Points, in no order, along strands that fork, close into loops and pass close to each other.
In the rows, 128 means zero.
Points whose rows are less than 193 apart are linked; no others are. Some points are linked to none.
J_186: [161 110 108 135 132 124  97 138 113 161 160 122 115 174 146 101  92 132
 134  95 118  95 137 150 121 127 103 132  73 144 154 181 106  82 131 109
 134 110 154 111 139 179 119 144  93 166  99 144 122 153 114 139  90 146
 114  85 113 132  96 107  89]
J_934: [157 120 104 112 137 148 146 114 124 184 106 142 105 192  89 116 123 110
 104 136 122  60 125 183 171 104 111 130  88  88 157 192 130 113 118 171
  84  64 141 111 155  58 107 103 169 148  72 128 116 181 118 139 118 173
 111 130 163 127 203  79 112]
J_885: [110 131 144  89 140 144 127 134  83 151 129 123 111 145 110 108 161 125
  83 157  86  86 137 162 232 155 153  88 123 153 120 108 108 137  99 130
 127 183 155 118 181  97 127 137 119  94 124 105  94  84 123 151 160 134
 119  82 134 164 158 117 124]
J_826: [152 109 110 158 128 121 167 133 147 130 161 156 125 147 122 117 108 127
  98  92 169 135  84 156  23  69 144 180 129  69 136 120 138 105 126 139
  94  82 131 134 107  95 111 102 170 165 173 150 155 142 130 146  71 162
 168 141 130 105 135 121 125]
J_605: [140 183 123 137 120 129 111 120 100  66 146 135 163 116 128  85 114 116
  96 145 136 104 172  98 109 122 148 144 151 134 150 136  72 121 164 112
 123 168 155 126  95 168 123 149 130 100  94 161 143 180 187 140  88 156
 123  67 117 122 161 101 123]
J_567: [ 84 146 203 104 169 118 133 131 150 130 140 127 129 109 106 112 136  77
 138 124 102 105 127 143 185 169  69 122 162 199 132 144 131 171  96 132
 149 132 161 107 144 140 132 115 124  83 108 116 125 134 118 108 148 127
 123 177 147 167 133 115 158]
J_268: [139  98  84 102 118 140 147 109 128 181  67 143 116 156 104 140 166 125
 131 167 155  83 124 161 186 132 125  95  78 123 137 152 183 162 143 192
 123  39 113 125 165  79 109  69 172 127  89 124  63 138 126 120 152 134
 131 141 184 175 189 143 131]
J_428: [ 86 109 161  88 169 139 126 142 152 156  98 164 112  89 126 137 182 102
 191 152 125  85 124 125 210 174 113 129 151 114 115 148 159 199 100 148
 165 131 133 108 121 102 130  73 132  80 126 113 115  51 151 104 157  83
  94 143 190 146 135 187 192]
J_249: [189 116 132 141  99 141 148 141 126 142 128 135  97 133 125 100 139 132
  69 137  95  48 166 142 156 132 164 110 125 129 115 149  91  81 134 100
 102 169 147 167 131  74 149 145  98 146  88 113 110 125 145 182 165 138
 105  70 126  89 175  87 127]
J_925: [117 102 149 100 129  83 132 178 134 116 126 157 150 142 116 197 105 130
 151  70 133 176  89 106  24 102  81 162 122  81 145 113 160 128 156 115
  91  73 113 143 113 137 108  94 155 139 128 139 153 152  94  97 109 136
 163 163 117 143  86 140 122]
J_568: [106 165 166 136 127 128 117 163 171  91 133 101 135  74 130 168  92 109
 175 144 132 155 131  99 102 145 113 146 154 161 104 107 163 155 201 104
 170  55 134 119  64 171 108 102 109 108 165 122 135 151 104 103 185 109
 119 175 168 140 151 160 174]
J_201: [ 85 230 167 179 138 150 146 150 117  89 153  96 104 150 135 111 109 103
 115 123 129 172 128  98 119 165 169  76 123 123 105  93 101 142 157  83
 152 111 115 130 124 159  99 128 169 112 106 108 155 179 130 159 140  92
 121 126 139 125 145 115 124]
J_144: [147 148 126 128 143 118 109 110 102 109 143 157 165 161  80  74 130  99
 104 124 140  65 158 110 105  98 141 178 144 142 168 170  70 101 143  99
 104 156 161 139  96 138 127 152 118  92  63 144 139 186 190 142  85 157
 120  58 121 132 150  71 128]
J_644: [141 152 109 139  84 142  41 139  93 106 163  94 144 109 142 117 108 143
 101 142 124 170 162 118 125 119 195  96 129 147 143 126  88 113 160 128
 161 141 150 102  88 203 113 176 109 139 130 149 142 146 115 132  97 118
 154 111  94 111 115 133  97]
J_261: [ 72 193 190 168 160 128 150 163 159  83 157  96 114 132 122 127  88 113
 139 101 116 168 115 109 113 158 141 113 122 109 119 100 119 153 152 102
 161  90 115 105 106 163  91 114 176 103 126 110 153 176 104 129 122  96
 146 161 144 153 146 130 142]
J_409: [120 139 158 166 156 155 155 130 126 137 150 130 103 179 126 142 159  92
 116  70 125 125  89  77 158 179 157  69  85 125 119 134  72 131 137  89
 135 137 112 157 156 113 103 153 126 114  36 111 148 177 136 143 192  87
  58  94 145 124 123 105  95]
J_595: [136  72 101  87 135 103 154 144 146 179 144 156 178 141 111 173 101 111
 131 114 155 154  69 143  85  86  69 146 142 116 153 126 165 116 112 160
 153  71 136 106 123 145 147  89 173 161 197 114 101  89  49 105 127 157
 121 193 131 157  88 165 121]
J_325: [ 83 121 150  95 117  96 128 109 162 115 138 137 176 141  91 202 101 129
 174 138 128 195  99 109  89 136  73 159 176 154 162 114 156 133 156 119
 168  79  88 104  91 209 134 136 128 129 128 102 137 138  69  78 169 118
 120 170 121 156 110 161 148]
J_311: [139 139 168  89 166  78 167 116 151 154 136 160 117 157 114 140 106  92
 162  98 116  91 109 174 148 121  30 175  95 103 160 169 144 100  90 139
  97 100 136 104 154 114 120 103 155 125  86 108 164 164  97 117 110 165
 150 134 141 146 137 103 137]
J_245: [148 110 124 178 154 167 186 161 121 124 108 113  94 156 159 123 131 175
 127  80 160 179 144 142 149 143 186 154 106  75  72 101 153 129 137 109
 148 152  92 138 143 118 119  90 156 131 165 130 102  57 135 140 115  96
 156 121 127 117  77 166 126]
J_590: [ 60 155 139 109 105 143  51 103 128  94 118  90 141  72 124 137 141 132
 154 191  89 197 142 104 141 122 159  87 163 131 126  83 139 156  96 138
 156 160  91 130 126 155 146 155  83 108 184 128 141  69 107 115 139 100
 137 156  88 105  82 150 105]
J_59: [184 108  97 118 121 114 156 127 132 119 138 132 152  86 154 101  97 183
 102 139 123 162 129 138  86  62 124 172 161  91 117 100 129  92 162 140
 117 137 143 102 105 118 142 143 107 163 204 133 120  87  93 162  93 138
 172  89 107  66 114 132 143]
J_690: [164  71 101  98 117  96 120 151 128 154 139 133 129 102 168 103 100 142
 108 134 110  68 131 141 122  52 111 166 128 100 119 149 105  92 128 122
 105 138 171  85 129  84 125 159 110 154 180 151 129  82 107 141  73 122
 172  78 110  87 135 130 134]
J_87: [136 162  98 137 140  94 106  94 133 149 128  92 120 166  53 128 140  93
 117 118 189  94 129 130 114 138 105 118 155 157 153 141 159 107  99 131
 147  98 116 129  99 135 152  97 125 124  98 107 108 181 127 108 174 168
 113 136 160 187 155 108 114]
J_146: [168  89  60 131  60 123 108 100 123  87 108 143 163  90 141 141 108 165
 115 143 166 164 149  99  50  85 153 121 137 141 118 132 117 104 160 127
 120 155 104 149 104 151 142 149  94 141 139 170 116 141 154 126 111 156
 139 130  86  77 110 123 116]
J_665: [110 136  76 119  98  91  63  87 122 108 109 103 149 133  99 166 153 153
 151 165 150 145 140 115  96 137 134 104 146 176 148 129 137 120 126 125
 124 162  75 135 129 171 131 173 107 131  96 137 129 154 134  92 150 144
 127 133  89 145 127 130 102]
J_942: [132  92 120 107 130 133 132 132 117 128 108 104 132  95 159 137 126 197
 138 140 106 192 115 137 147  98 159 118 148  94  96  87 144 121 129 130
 142 174  85 111 125 135 135 145 103 132 190 108 119  40  86 124 109  73
 157 101  99  91  67 147 135]
J_402: [146  35 105  72 137 125 136 166 151 185 112 158 162 119 139 185 134 121
 154 119 150 142  87 150  77 131  70 134 129 121 157 122 182 144 119 155
 144  60 158 125 129 136 137  81 135 134 189 136  94  77  90  89 130 115
 111 196 144 145  75 183 103]
J_789: [173 138  72 150  81 120 130  92  95 133 154 140 171 164 127  87 128 139
 117 137 174 131 114 105  85  70 141 192 151 141 160 120 110  72 158 123
 150 144 123 115  94 186 156 159 110 195 146 129 151 130 154 133  65 155
 108  59  85 119  97 100 131]
J_526: [142 175  93 147 165  94 112  92 131 133 132  94 131 163 115 116 122 121
 165 153 156 141 105  97  93 129  78 173 141 174 160 122 158  93 129 138
 128 124 109 108 125 208 160 139 106 169 132 122 157 173 111 110 124 167
  96 107 115 150  90 111 128]
J_459: [134  86 114 123 112 106 158 145 129 151 151 162 150 166 117 177  98 138
 109  96 166 168  69 144  22  43 109 166 113  82 150 128 132  87 131 125
 110  95 114 119 101 125 103 112 159 167 146 149 162 135  83 129  84 156
 154 157 104 146 102 123 129]
J_429: [177 120  86 126  95 100 138  95 115 109 120 152 113 112 149  87 123 110
 111 112 149  67 147 114  79  85 133 167 130 142 112 147 117  94 130 103
  80 152 151 177 153  96 179 146 116 166 139 111 139 110 168 146 123 156
 147  69 121  83 139 128 135]
J_721: [122 116 151 115 143 156 117 143 137 168  99 154  92  84 106 142 192 133
 164 143 121 106 149 107 234 180 142  87  99 133 128 108 127 179 107 145
 152 178 115 133 132  70 116  95 104  82 112 105  83  84 150 138 171  97
  84 137 164 164 152 167 186]
J_852: [ 84  94 129  88 141 102 114 133 134 143 129 150 176 142 101 191  90 170
 149 148 119 206  84 117  85  90  75 158 158 127 177 110 124 135 150 134
 139 114 101  86 114 190 125 155 131 169 148  99 123 110  43 114 145 109
 118 168  95 158  88 147 146]
J_815: [145 116 129 118 145 144 122 168 126 163 106 150  74  66 126 127 177 122
 147 109 119 102 141  99 213 158 131  72 102 142 118 136 118 150 114 146
 119 139 140 162 151  71 122 113 106 110 121 110  81 121 144 146 186 128
  84 147 168 152 160 135 151]
J_554: [ 88 169 169 140 129 133 118 141 162 116 128 112 128 104 138 150 116  62
 201 118 141 107 117 113 158 167  85 107 134 185  97 144 160 168 154  87
 181  81 133 110  87 148 120 124 103  93 139 102 122 136 134 116 207  79
 111 165 174 150 139 152 176]
J_212: [100 138 118 156 162 183 161 127 138 169 113 125  84 152 112 136 149 110
 121  95 154 112 113 137 207 196 177  67  72  83 118 121 105 170 115 123
 163 107  99 134 157  87 118  94 171 109  89 112  94 127 160 157 177  84
  84 115 185 158 142 149 123]
J_417: [155  64 141  38 112 109 109 168 170 180 125 167 162  99 118 189 120  95
 161  89 113 100  96 152  89 141  49 143 139 101 157 137 204 134 118 144
 144  19 165  95  69 113 139  48 138 124 143 136 117 114  88 102 127 125
 116 183 176 133 123 148 108]
J_978: [130  94 127 147 151 175 189 143 156 146 187 125 122 190 154  74  61 104
 109  55 106  94 109 151 122 168 105 116  71  95 102 155 108 118  99 150
 127  61 142 121 167 122 125 127 179 139 138 158 147 138 137 182  88 130
 124 166 159 130 115 122  75]
J_691: [107 157 190 114 152 132 147 147 182 132 134 147 120 124 109 139 141  44
 160 103 141  86 109 118 176 169  81  95 130 186 114 164 146 165 118  97
 164  88 140 118 105 105 122 106 131  65  92  82 122 172 135 104 210  99
 106 171 175 157 173 126 172]
J_991: [119 162 185 141 142 126 140 140 114  99 144 133 107 134 149 138 145 119
 126 127  88 132 138 100 170 163 143 109 126 167 128 127  75 139 141 106
 122 197 145 150 162 154 117 180 116  97  73 126 153 158 135 124 134 117
 118 119  99 127 139 101 140]
J_46: [118 163 159 130 144 101 111 158 116  91 143 139 116  96 125 125 131 120
 115 132 110 116 154 115 133 132 125 127 149 149 143 126  75 147 135 132
 107 174 161 125 132 146 113 163 120 100 103 150 145 167 141 125 105 147
 141 130 109 137 154 103 141]
J_300: [117  95 138 165 124 170 180 143 139 133 183 119 118 186 162  57  87  88
  83  55 130 105 118 117  95 164 141 120 101 121 105 158  97 127 102 112
 130  89 153 157 164 146 129 149 160 148 130 138 148 127 148 176 111  96
 137 136 137 126 103 128  61]
J_367: [116 166 187 147 167 133 148 136 137 121 143 135 117 153 129 156 165  89
 143 104 116 141 107  74 189 181 124  92  97 174 127 131  71 153 157 121
 133 168 133 148 159 130 101 167 118  81  52 124 156 196 116  95 165 108
  73 127 118 146 140 103 136]
J_578: [141 162 135 165 143 113 146 149 159 105 108 105 122  71 148 134 113 126
 159 123 158 155 120 116  91 135 101 141 147 120 109 111 163 134 166 112
 135  78 120 142 101 145 124  92 124 126 166 116 115 157 102 117 166 142
 142 181 159 112 132 155 158]
J_202: [157 129 120 118 147 101  75 163 124 140 106 149 122  79  94 118 136 111
 103 112 150  84 163 137  74  86 141 151 136  93 155 170  98 109 110 130
  77 109 152 144  80  64 114 118 120 112 122 160 106 187 146 141 112 172
 141 156 145 119 182 110 151]
J_38: [147  66 110 105  69 129  63  99 121 128 108 106 125 102 178 121 129 193
 146 154  80 116 156 118 157 122 155  85 107 168 111 153 131  98 117 114
 118 195  99 136 128 122 125 207  62 155 106 133 128 107 138 136 107  84
 126  99  87  86 116 104 112]
J_466: [107 217 163 165 110 142 143 145 100  93 157 104  93 127 123 103 128 110
  90 129 130 137 136 135 130 143 189  87 138 107  98  86 105 124 127  84
 139 147 137 137 134 137 128 129 147 118 136 103 134 120 153 174 136 104
 146  90 133 122 141 131 103]
J_290: [160 174 115 131  57 162  67 125  77  99 166 101 165 115 166  85 104 135
  89 176 112 185 197 122 145 128 200 110 131 154 126 100 101  92 178 105
 174 148 144 117  95 202 132 159  99 159 159 120 151 119 128 150 103 100
 151  81  89  73  83 119  88]
J_831: [131 111  95 163 152 189 169 106 123 160 100 125  97 163 143 135 140 138
 115 105 149 108 131 163 196 181 163  84  48  93 110 142 133 181 122 152
 163  95 120 142 176 107 124  92 159 126 114 145  72 102 154 148 133 102
 114 130 178 160 126 167  93]
J_764: [ 69 169 139 114 114 121  96  81  87  50 124 125 194 114 132 114 130 120
  95 184 106 165 164 104 119 145 145 128 176 177 122 113  86 194 127 152
 124 182 153 100 130 154 152 131 158  87 122 188 157 158 190  89 107 151
 141 138  87 147 119 120 142]
J_936: [143 121  71  98  67 105  62 109 118  77  95 121 162  80 138 161 120 165
 145 176 125 150 169  64  75 114 165  95 144 129 127 120 128 136 150 149
 100 170  79 148 105 146 131 149 105 110 111 171 140 154 169  99 134 144
 125 133  88  96 155 127 126]
J_806: [109 105 151 139 165 174 179 151 139 162 144 161  79 134 129 132 174  97
 108  60 132  99  77  97 161 165 187  67 100  84 105 126  77 142 111 121
 127 120 106 150 159  60  97 122 160 111  91 127 127 131 154 150 172 102
  52 118 180 131 139 124 105]
J_676: [116  98 113  86 146  96 102 136 124 161  98 115 116 109 119 116 152 155
 143 154 118  88 135 166 174 135  82 122 137 141 151 149 148 134 103 158
 123 119 156  90 139 109 112 131 101 115 121 121  96 131 113 104 122 131
 135 131 137 162 166 126 136]
J_315: [175  98  69 143  90 120 173  82 120 124 117 124 120 133 171  91 132 141
 121 124 135  89 139 133 114 111 131 155 126 142  84 133 159  88 118 111
 104 161 132 174 172 110 184 161 119 178 159 117 118  85 148 147 120 141
 133  74 125  98 107 126 117]
J_139: [ 76  97 145  82 131 151 114  94  98 137 105  91 125 140 123  99 165 168
 112 181  63 107 136 165 196 145 136  95 141 172 109 110 134 156  52 123
 127 207 125 121 185  79 159 169  98  97 123 105 101  78 145 131 134 117
 127 102 100 149 142 129 142]
J_561: [133 123 143 115 136 105  96 164 123 117 112 178 106  81 124 145 117  97
 118 116 129  86 134 131  58  70 115 159 121  77 144 171 107 105 140 110
  53 127 165 146  92  71  91 120 121 115 114 159 155 167 147 140  81 163
 159 127 118  94 162  99 164]
J_986: [154 123  97 184 122 144 142 133 144 132 141 109 103 120 130 115 130 148
 100 105 179 120 134 147  65 127 155  94 121 122 117 124 129 113 116 128
 116 107 128 168 124 110 140 117 124 138 128 159 104 147 158 153 142 156
 148 162 132 120 151 131  92]
J_121: [145  91 130 181 100 158 203 152 159 139 171 140 122 178 149  89 102 138
  91  91 138 108 108 170  56  91 149 177 125  73 114 130 131  85 133 131
 106  76 137 144 128  86 117 124 168 173 174 162 156 103 144 158  74 131
 172 136 121  91 136 130 119]
J_914: [150  84 118  87 126 101 126 142 140 191  96 151 124 119 113 162 126 101
 155 115 148  88 117 180 120 115  76 146 111  91 144 169 181 129 105 166
 109  40 150  99 128  75 116  66 166 130 129 140 103 137 100  92 120 164
 136 174 168 136 154 143 111]
J_310: [ 89 179 149  99 100 131  86 107  93  45 127 127 159  93 167 110 125 105
 106 185  77 159 156  66 148 145 176 112 157 180  93  92  81 188 125 138
 114 210 138 134 156 136 139 165 152  81 137 145 177 122 177 137 109 116
 128 122  81 103 134 128 137]
J_921: [116  89  98 101 128 151 126 108 131 135 106 126 167 120 152 129 110 200
 113 167 103 236 106 117 113  63 131 125 154 109 133 105 126 102 123 131
 142 161  80 107 129 154 142 190 107 184 194  92 126  50  60 138 114  76
 127 113  69  87  70 142 133]
J_116: [147 150 135 152 153 123 135 107 124 146 151 131 108 212  66  95 133 109
  84 118 135  52 133 143  95 116 134 147 130 124 164 165 101  77 120 105
  95 141 137 137 110 127 138 131 134 121  41 144 162 186 155 154 128 158
 110  78 132 131 163  64 115]
J_375: [141 100 135 157  90 153 111 155 118 144 181 127 114 164 156  81  94 110
  90  72 116  79 145 128 116 138 149  98 103 131 133 182  75 104 127 103
 144 112 171 146 149 158 123 157 123 165  97 134 124 135 151 156 116 117
 124  96 126 121 113 113  73]
J_54: [ 96 146 122 140 110 127 113  31 114 109 123  79 146 176 119 118 170 163
 113 204  97 160 131 167 138 145 134 132 155 177 127  95 148 126  86 123
 122 223  92 126 154 139 183 176 108 134 118 136 147 105 147 109 116 119
 130  95  66 135  93 104 131]
J_735: [161  81 103  96 110 150 139 129 107 200  64 150 122 148 118 143 138 119
 138 162 142  84 137 171 154  93 108 128  78  97 153 177 178 139 136 186
  80  44 142 104 156  37 101  67 169 141 107 150  84 164 120 111 105 161
 136 173 164 130 199 131 118]
J_990: [ 75 150 131 119 131 139 115  36 119 118 109  82 128 152 113 122 178 167
 165 183  99 137 132 142 173 158 124 108 142 150 111 100 169 130  58 111
 128 218  71 146 169 121 173 169 103 116 132  89 122  80 135 116 142 114
 118  93 107 147 107 126 118]
J_104: [147  90 127 155 100 140 142 143 120 113 126 121 109 122 158 139 131 184
 129 103 146 162 129 149 125 121 196 109 120 116  88 100 144 116 128 104
 131 163 104 145 145 137 130 131 125 145 151 120 111  59 132 139 118 103
 162 107 115 104  93 148 117]
J_30: [165 120 109 130 105 129 158 149 116  93 152 154 162 118 171  90  85 172
 112 104 124 182 142 106  68  73 123 191 146 109 120 113 115  97 183 120
 123 121 125 116 118 149 117 127 113 185 173 131 143 118 124 152  90 138
 179  82  89  87 121 134 135]
J_338: [132 134 147 161 165 147 165 151 175 138 151 115  92 140 140 124  75 111
 147  74 123 121 102 172 145 161 110 113  81  91 117 142 137 142 119 150
 145  40 128 107 131 120 120  90 177 136 140 131 109 155 119 134 126 118
 127 170 176 149 133 142 111]
J_455: [151 137 122 119 154 114 146 112 133 171 138 142  94 195  81 128 121  98
 122 110 139  68 116 168 139 107  77 139  94 106 155 175 144  89 101 136
  95 107 132 124 159 102 115 110 162 140  59 110 152 180 118 132 126 173
 118 112 156 142 159  80 117]
J_275: [164 127  71 156 143 102 165  73 134 180  90 108 105 132 113 153 168 138
 159 158 170  87 127 167 151 127 102 148 118 120 127 143 194 108 125 163
 123 104 118 150 160 100 162 113 138 159 136  96 129 137 108  96 159 181
 116 140 157 117 141 125 142]
J_200: [ 93 144 146  99  96 133  48 124 105  74 127 109 125  85 160 130 132 130
 143 165  81 162 147  78 155 128 199  91 144 163  95  89 109 176 106 118
 115 205 104 143 146 134 151 181 126  91 155 112 175  82 154 146 119  90
 145 119  90 104 111 142 118]
J_657: [134 165  82 127 101 115 141  95  99  73 148 162 189 126 127  93 101 152
 121 156 157 176 126  97  88  75 133 196 171 123 148 102 113 101 170 129
 131 149 115  95  96 179 138 144 124 160 154 124 156 137 151 140  90 164
 140  64  83 108 125 120 126]
J_882: [ 90 118 150 114 173 143 117 153 125 132  96 127 106  92 147 142 152 149
 183 132 126 127 136 122 211 157 137 141 125  74 120 106 154 181 113 139
 164 150 123  93 118 122 117  82 131 105 167 115 102  30 122 108 123  74
 123 120 161 132  77 186 173]
J_968: [105 216 130 144  93 133  96 103  68  88 147  96 143 134 109  99 132 108
  79 183 121 138 159 139 141 137 163 112 138 158 117  57 123 105 120  86
 140 186 139 117 141 168 156 138 109 112 144 118 133  99 157 170 133 132
 141  72 104 123 119 112  93]
J_397: [172  93  75 180  82 153 168 103 136 111 141 131 139 135 134 112 113 151
  87 122 189 151 139 127  46  95 138 130 122 145 121 130 121  88 142 115
 128 132 130 180 114 151 128 149 103 147 137 172 125 139 169 147 118 155
 148 155  95  98 129 127  89]
J_25: [108 147 114 151 124 101  94  66 104 114 131 102 128 187  87 152 175 142
 132 163 131 118 134 130 121 147 124 129 146 203 148 118 150 125 100 123
 100 194  96 137 150 144 144 154 117 114  62 130 150 162 143 100 152 140
 135 113  98 159 131  95 123]
J_266: [187 114  99 169 105 116 124 110 122 155 164 109 133 198 140  78 113 127
 116 127 132  72 138 127  88 101 131 182 114 135 144 147 131  56 155 105
 134 126 156 127 118 188 163 146 114 197 131 147 139 124 142 152  79 153
 111  40 110 132  91 101 100]
J_312: [ 93 155 202 147 164 140 130 192 188 122 152 134  93 106 127 150 110  97
 161  73 109 141  97 113 146 169 119 111 109 103 120 121 142 173 129 128
 156  77 137 104  79 126  98  82 184 109 143  98 125 137 103 123 128  85
 132 174 175 164 136 132 154]
J_171: [ 86 133 156 114 127  90  95 141 122  76 104 119 140 117 143 179 131 150
 181 127 114 178 131  77 105 151 129 144 156 121 131 116 140 170 145 127
  96 159  91 141 142 165 106 153 126  97 119 132 166 125 119  66 126  87
 153 146 101 126 113 146 141]
J_336: [109 158 172 108 165  73 136 138 140 102 152 138 141 130 125 128  91 113
 151 106 108 121 130 142 111 117  63 163 133 136 166 141 113 124 125 131
 110 128 151 106 121 164 112 133 131 109 112 132 158 183 108 117  96 146
 158 148 122 159 134 104 143]
J_812: [186  99 131 141 114 164 165 152 127 169 116 156  86  97 149 122 162 158
 106 124  83  79 156 144 231 139 162  73  79 105 103 145  97 119 137 144
 113 162 136 160 147  62 119 127 103 137  93 129  88 105 142 178 151 120
  87 101 150 112 162 108 135]
J_945: [123 110 154 142 127 128 103 146 110 137 126 124  99 113 148 151 162 171
 160 124 126 135 128 152 175 161 182  78 103 115 127  98 134 143 123 107
 128 191  99 130 128 118 107 136 124 109  87 107 112  92 132 118 132  97
 175 112 105 138 135 132 142]
J_835: [140  92 119 142 176 144 141 177 122 140 101 139 105 112 173 149 140 172
 159 104 128 141 125 137 171 138 137 153 105  61 108 104 151 166 144 150
 135 139 130 115 128 116 109  68 131 127 178 133  95  48 120 111 101  83
 140 138 146 114  70 180 154]
J_160: [ 99 118 156 148 127 121  81 163 110 109 113 142 107 112 160 186 142 152
 198 103 133 175 141  93 158 173 167 108 107 118 122 116 133 183 138 103
 116 164  84 148 136 138  96 137 125 103  92 126 135 118 130  94 132  84
 144 139 122 132 102 150 148]
J_96: [165  79 113 122  92 110 106 143 134 124 123 170 114 103 150  97 110 108
  92 114 133  62 137 134  74  49 130 176 123 107 120 165 100  80 136 101
  84 121 178 143 122  53 134 138 115 139 142 154 125 107 153 144  73 143
 166  92 108  80 143 132 148]
J_754: [112 101  89 115 129 126 129 120 142 139 100 133 158 111 132 151 109 193
 131 178 118 221  90 118  85  79  84 134 173 119 151 121 118 110 123 131
 141 135  91 119 121 170 148 167 117 176 173 100 119  93  67 114 131 114
 101 155  85 107  89 142 144]
J_891: [147 137 180 106 173 146 166 147 115 151 143 136 125 134  98 101 172  84
  60 111  96 105 119 148 204 172 117 129 140 179 131 126  76 120 114 160
 115 149 174 133 162  72 105 133  91  87  91 127 117 178 125 124 171 170
  72 136 134 157 168  85 133]
J_430: [109 136 210 116 167 131 169 130 152 153 143 135 142 114 109 107 163  64
 108 113  84 125 113 129 205 185  67 119 147 235 114 145  92 161 112 154
 151 130 178 121 144 104 142 116 105  91  96 138 124 176 125  97 172 149
  69 160 149 168 122  99 172]
J_320: [ 49 149 150  96 112 116  70  98 122  81 123 105 189 106  97 151 126 128
 130 181 114 176 146 115  96 143 119 134 209 164 150 113 114 180 127 151
 155 143 140  89  97 179 135 142 114  88 138 170 150 129 125  86 128 130
 135 180  98 156 122 142 124]
J_256: [118 195 116 101  70 138  82  88  82  63 139 108 182 110 141  93 105 134
  93 213  96 183 188 116 153 106 165 122 158 145 120  72 110 115 138 121
 158 186 112 102 104 171 153 167  93 114 170 130 152 102 154 165 101 104
 150  65  80  79  99 111  93]
J_971: [143  90  63 119 127 164 139  94 122 175  72 118 114 137 131 141 171 149
 129 150 156 100 133 165 182 168 131  75  64 140 120 135 173 170 127 166
 163  77 117 146 174 116 120  96 134 138 114 122  53 110 140 118 147 118
 127 125 169 177 138 167 108]
J_799: [130 117 136 135 145 128  99 180 153 136 132 130  90  63 166 151 106 142
 202  95  96 153 139  94 158 152  68 124 101 141 135 146 133 172 148 140
 142  86 169 125 105 152 116 145 101 148 160 132 130 137 110 108 126 102
 106 182 157 147 110 153 146]
J_668: [125 139 113 113 134  90 165 107 161 158 145 126 156 140 107 153 104  86
 153 114 172 121  88 151 117 110  78 161 153 135 137 130 184 105 108 158
 171  51 126 101 107 150 149  85 158 166 175  94 145 114  62 105 151 178
 120 173 169 162 124 155 135]
J_582: [157  98 134 191 158 177 220 150 141 137 130 132  98 184 172 117 120 148
 132  78 135 123 131 165 121 138 165 171 109  51  86 140 131 128 124 115
 112 110 108 150 152  99 111 103 172 149 154 151 127  89 162 147  99 101
 151 139 146  98 110 153 128]
J_660: [141 155 127 162 146 127 177 134 144  98  91 116 142  73 112 122 126 164
 132 134 155 215 109 103  87 104 123 168 168 116  94  90 174 117 168 124
 135 126  91 151 114 127 131  66 122 134 199 101 117 107  90 146 148 140
 136 151 134  82 100 156 148]
J_552: [107 103 141 112 138  73 114 165 120 108 110 141 116 118 144 187 134 155
 172 107 133 159  87 107  55 108 116 158 139  89 131 112 160 142 137 120
  62 132  99 152 130 128 109 110 132 119 127 125 149 112 120  79 107 113
 164 133 112 113 107 142 149]
J_6: [ 47 180 131 100  89 143  72  82 115  57 111  95 191  86 106 136 122 123
 120 229  91 215 151  86 122 125 146 122 179 138 135  75 117 160 115 147
 170 147 116 123  94 176 128 148 102  90 177 157 153  96 128 114 145 125
 128 170  85 101 104 146 114]
J_100: [153 144  93 161 149 127 112 126 140 150 116 129 114 106  94 115 136 112
  86 108 183  87 142 141  38 109 167 117 130  86 142 156 124 100 106 138
  92  92 125 160  97  58 139 117 153 140 111 150 111 185 161 153 135 177
 140 155 148 110 179 114 125]
J_798: [168 138 131 111 161 126 139 151 106 153 117 142 105 125 101  98 154 108
  76 136 103  58 142 135 184 133 123 138 135 148 144 142  73 103 118 140
  92 159 168 155 146  81 120 150  75 107  91 130 113 173 127 156 167 184
  79 118 134 127 185  77 142]
J_229: [126 166 120 144 136 107 147  90 171 147 141  87 122 167  75 135 119  72
 140 107 174  96  96 149 139 129  82 130 126 151 134 142 197 106 111 136
 167  67 120 112  98 149 157  74 164 138 122  89 134 160 102 102 163 169
 114 151 178 175 147 122 116]

How many points has the smallest loop of links through each point below? Write - if it is on no loop.
J_310 -> 6
J_121 -> 11
J_605 -> 7
J_367 -> 14

A piece is two or more points that can be reached from each other along the links. Count, over all rows, the pieces, the separate loops (a circle has one, a figure eight two, a Y none), the forks (points with three links) and the tips (points with one).
pieces -> 4
loops -> 4
forks -> 6
tips -> 6

A tip is a point with one link. Name the tips that can be reached along the links from each point below, in the order of the rows.
J_567 -> J_325, J_660
J_668 -> J_87
J_59 -> J_885, J_644, J_315

Name the points in between on the shortest way along the links from the first point to the second, in order.
J_691 / J_852 -> J_567, J_430, J_891, J_798, J_249, J_812, J_815, J_721, J_428, J_882, J_835, J_245, J_104, J_942, J_921, J_754
J_806 / J_311 -> J_409, J_367, J_991, J_46, J_336
J_690 / J_290 -> J_59, J_30, J_657, J_789, J_266, J_186, J_375, J_300, J_978, J_338, J_312, J_261, J_201, J_466, J_968, J_256
J_397 / J_30 -> J_986, J_100, J_202, J_561, J_96, J_690, J_59
